Each row is a point on a landscape with many peaks, with its height.
A climber steps from a point to whichever of its 2 nearest points has the largest rise for the distance, and stops where none of them is higher. Distance is the straight distance between rows; heights are no part of it.
Z562 h=304: [ 67 136 143  93  81 127 115 139 120 142 189 121 138  83 133 122 128 146
  88 143]
Z706 h=438: [107 146 116 140 103  88 177 144 102 178 133 163  61 139 104 138 114 160
 211 150]
Z125 h=324: [ 65 129 119  80 109 156 116 128 161 180 149 123 190 106 157 148 114 121
 157 164]
Z32 h=396: [181 149 130 128 131 170  99 125 163 101  96  76 168 144 134 120 103 108
 114 142]
Z996 h=215: [179 131  87 154 129  91 121 142 100  78 119  91 141 144 106 164 105 120
 142 141]
Z252 h=116: [106  83 129 125 125 180 134  92 144 112 125 138 130 133 165  93 120  94
  50  85]
Z832 h=530: [ 97 118 150 113 119 171 125 104 126 102 143 112 125 128 133 124  65 101
  85 124]
Z650 h=322: [ 88 115 155  84  89 156 115 157 156 146 159 117 169  87 156 110 136 119
  87 166]
Z2 h=511: [140 114 170 111  97 114 122 157 147 113 175 102 145 104 154 105 114 115
  47 173]
Z881 h=361: [143 127 154 112 138 178  99 168 168 127 108  97 178 122 143 130 119 107
 115 164]
Z637 h=177: [127 163 109 152 123 103 171 102 109 118 135 135  67 156 120 108  95 157
 154  98]
Z809 h=439: [107 119 149 119 133  79 123 163 148 188 189 137 163 106 141 146 140 138
 122 164]
Z634 h=402: [119 178 116 142 113  68 153 134 125 190 143 145  92 144 122 143 140 172
 210 179]
Z547 h=395: [114 119 148 140 151 129 156 117 113 127 146 148  95 153 115 140  63 117
 140 109]
Z804 h=489: [164 118  95 159 133  31 167 131  79 120 117 153  78 134  96 139 143 158
 175 147]
Z923 h=479: [131 120 125 147 140  98 156 112  96 127 132 139  96 154 100 156  82 124
 178 143]
Z143 h=424: [141 112 143 137 135 146 142 114 153 119 149 112 140 146 155 110  64  99
  92 117]
Z44 h=660: [142 174 153 126 158 165 102 162 145 120  86 122 116 129 119 114 165 159
 135 125]
Z25 h=217: [125 116 124 101  77 210 134  88 182 122  94 114 158 143 175  72 115  84
  82 102]
Z118 h=389: [125 137  99 157 127 129 150 183 108 113 117 148  69 139 124 129 133 147
 113  61]
Z515 h=305: [118 146 120 144 137 148 151 154 146 146 134 138 107 139 145 108 119 146
 130  75]
Z135 h=445: [113 157 143 119  73  82 143 187  65 103 130 161  29 119  84 139 130 153
 135 125]
Z743 h=546: [142 114 146 132 147 115 127 133  72 128  79 159  87 124  78 158 162 138
 202 189]
Z361 h=460: [128 151 121 136  89  84 167 165  78 134 120 157  39 128  97 132 125 162
 179 142]
Z640 h=280: [134 151 121 134 105 126 119 151 131 124 149  85 143 138 126 162  75 121
 141 172]
Z473 h=227: [140 158 117 147 145 101 152 116 141 141 144 127 113 136 141 105 124 165
 143 113]
Z878 h=565: [137 144 132 134 156 134 123 145 106 147  77 156 105 128  94 140 186 158
 213 156]
Z535 h=523: [168 126 113 161 164  58 147 137 109 121 135 131 118 139 108 149 138 149
 156 148]
Z462 h=572: [150 121 157 147 161  37 138 149 106 148 157 154 104 130  97 156 146 150
 151 170]
Z317 h=168: [137  73  93 130 103 191  89 101 128  80  82 106 156 121 145 121 167  83
  33  97]
Z573 h=307: [ 81 106 139  97  81 187 124 151 149 126 142 121 146  99 165  97 129 115
  55 128]
Z223 h=225: [147 117 130 136 138 198 111 164 160 122  93 120 147 141 151 118 127 101
  94  81]
Z609 h=418: [173 138  76 158 155 104 128 139 160 161 130 112 176 137 148 129 157 146
 170 118]
Z406 h=274: [ 98 126 111 104  70 192 138 127 162 130 134 101 153 120 167  89  96 111
  88 118]
Z229 h=251: [120 104 168 126 152 176 114 189 152 126 121 141 127 118 152 115 143 114
  63 103]
Z756 h=145: [129  67 111 126 104 196 117  71 149 103  94 129 154 142 166  91 154  70
  45  84]
Z680 h=522: [134  96 118 139 134  97 148  99  59  99  97 151  89 144  76 169  99 114
 189 159]
Z404 h=509: [116 111 148 120 100  63 138 138 121 119 204 130 120  94 140 109 121 140
  39 121]
Z401 h=41: [137 146 122 121 159 144 114  38 138 133 104 115 162 146 116 134 126 115
 194 134]
Z30 h=475: [162 126  93 153 119  87 171 139  79 121  86 156  59 148  99 133 130 143
 199 133]
Z322 h=273: [ 72 126  99 112 118 146 125 117 123 175 143 131 163 127 118 173 104 124
 193 150]
Z811 h=336: [126 177 104 142 131  71 140 138 153 192 155 127 139 131 144 137 155 173
 187 163]
Z670 h=485: [108 107 169 112 112  64 130 151 143 168 217 143 147  94 141 118 132 138
  74 144]
Z667 h=483: [100  98 156  87 137 210 116  67 164 130 101 130 169 135 151 111  95  76
 117 108]
Z681 h=321: [117 186 125 114  90 123 105 170 145 153 156  90 145 113 137 145 124 151
 145 181]
Z716 h=647: [104 155 146  95 135 133 105 127 152 140 136 123 152  93 147  99 177 159
 113 149]
Z981 h=506: [182 120  93 164 174 108 115 137 127 117 105 119 161 127 123 130 191 145
 146 109]
Z834 h=160: [165 135 104 155 157 113 142  81 139 130 135 117 142 154 133 121 109 122
 154 102]
Z350 h=198: [174 110  74 146 128 108 103 128  96  50 105  87 155 129 109 160 128 108
  96 114]
Z316 h=569: [164 103 121 155 186 108 109 147 126 105 117 137 139 112 133 117 200 147
  86 104]
Z238 h=315: [155 146  93 153 148  66 127 145 167 183 158 111 178 130 160 142 157 152
 159 167]
Z353 h=425: [114 128 135 139 129  73 137 117  88 147 145 139 112 141  93 185 103 127
 185 204]
Z512 h=490: [132 145 167 126 159 113 110 112 115  90 135 123 108 114 117 112 147 152
  90 140]
Z295 h=427: [116 145 131 138 111 120 135 189  79  91 107 154  43 130  97 139 142 149
 109  93]
Z524 h=243: [160 134 132 143 137 102 120 148 108  87 135  90 129 151 106 177  62 105
 135 178]
Z659 h=397: [102 149 176 117 123  77 123 138 104 176 153 163  93 123  95 160 142 145
 191 199]
Z957 h=105: [158 139 122 144 161 158 117  87 131 106  94 121 128 150 122 116 134 124
 133  84]
Z240 h=356: [ 77 139 173 113 148  78 140 124 137 202 181 171 117 125 117 149 128 151
 171 160]
Z298 h=204: [168 104 101 137 103 191 117 169 162 122 107  98 184 135 155 126 114  80
 101  99]
Z319 h=609: [136 182 169 115 138 122  92 162 130 125 121 127 103 107 110 117 188 172
 135 146]
Z325 h=529: [133 138 176 129 162  62 123 110  99 111 159 146  98 115  99 127 150 156
 121 156]
Z264 h=684: [159  78  99 167 181  97 136 127 123 100 127 146 128 131 145 117 168 127
  65  62]
Z484 h=196: [100  99 114 142 134  71 150 164  79 108 152 165  81 115 102 148 144 146
  91  80]
Z492 h=391: [103 151 111  98 134 181 125  90 173 148  97 135 146 127 165  81 152 140
 136  80]
Z210 h=163: [163  89 132 103  60 201 135  61 185 117  89 110 184 154 167  82 121  32
  98  99]
Z915 h=212: [109 108 121 144 134  97 131 179 109 114 153 155  92 105 133 127 168 146
  53  71]
Z859 h=211: [112 141 112 106 129 181 130  78 165 168 114 131 162 150 138 131  95  96
 191  81]
Z463 h=59: [155 145 126 134 153 143 106  61 108  95  83 109 135 152  88 148 117 118
 177 145]
Z861 h=231: [135 112 126 144 133 133 123 179 130  99 133 127 114 121 148 118 140 128
  49  90]
Z242 h=532: [113 103 136 118  96 117 128 128 125  95 168 111 135  95 153  98 129 129
  30 134]
Z342 h=716: [ 96 127 136 110 134 183 122  63 129 117 120 121 134 136 125 123  87 107
 128 102]
Z352 h=379: [106 124 125 117 132 130 123 158 153 166 156 123 171 112 147 141 125 128
 137 148]
Z940 h=341: [113 114 129  88  93 189 100 153 169 134 112  94 202 105 155 123 128 104
 112 174]
Z663 h=183: [157  76  75 141 114 142  98 111 103  61 106  95 169 118 131 144 139  83
  53  96]
Z955 h=601: [145 152 125 136 168 145 104 131 112 113  74 136 119 121 100 124 198 167
 161 124]
Z453 h=337: [ 98 116 119  73 109 186 130  67 186 164 118 132 190 132 171 110  99  86
 157 110]
Z235 h=320: [ 91 106 178 131 158 137 143 162 117 133 153 162  96 131 119 139  92 119
 100  98]
Z933 h=67: [187 146 110 151 146 124 126  74  94  88  57 120  99 160  83 141 137 127
 194 125]
Z349 h=197: [167 112 122 122  88 174 150  71 189 144 130 108 173 159 179  84  86  54
 119  85]
Z270 h=575: [131 164 130 134 123 136 126 153 103 114 111 120  95 132  99 142 124 153
 157 139]
Z491 h=590: [130 183 187  91 111 110  79 164 149 145 163 121 138  95 132 106 180 165
 108 163]
Z849 h=210: [ 90 103  88 137 130 122 155 101 117 166 159 143 145 131 120 151 100 125
 171  99]
Z257 h=527: [140 188 130 125 122 149 111 131 117 122  80 103 108 143  95 145 126 150
 197 179]
Z419 h=76: [165 141  97 154 146 145 123  58  99  94  68 133 102 157  95 131 157 123
 163  64]
Z916 h=286: [ 67 124 141 111 108 107 130 142  96 131 181 146 108  92 110 136 128 149
  97 111]
Z400 h=277: [ 91 101 168 112 147 182 126 165 152 146 136 146 139 124 144 128  96 104
 104 109]
Z794 h=536: [155 101 134 134 125  60 143 131  52 113  93 155  73 129  81 172 130 124
 194 208]
Z311 h=169: [ 90  89  90 149 131 100 163 132  96 140 157 159 118 122 111 147 117 138
 130  79]
Z241 h=444: [150 147 158 120 139 148 102 116 151  95 117  93 137 119 140  96 127 133
  78 153]
Z779 h=308: [150 107 127 135 129 132 155  85 178 153 156 116 169 153 173  98  73  92
 125 119]
Z578 h=549: [ 89 153 145  99 154 169 109  96 145 128 103 139 128 107 141  90 174 159
 111 104]

Where does a climber stop that starts at each point below?
Z317 => Z242
Z915 => Z44
Z659 => Z44
Z311 => Z242
Z933 => Z361
Z223 => Z44
Z681 => Z242
Z940 => Z462
Z401 => Z361
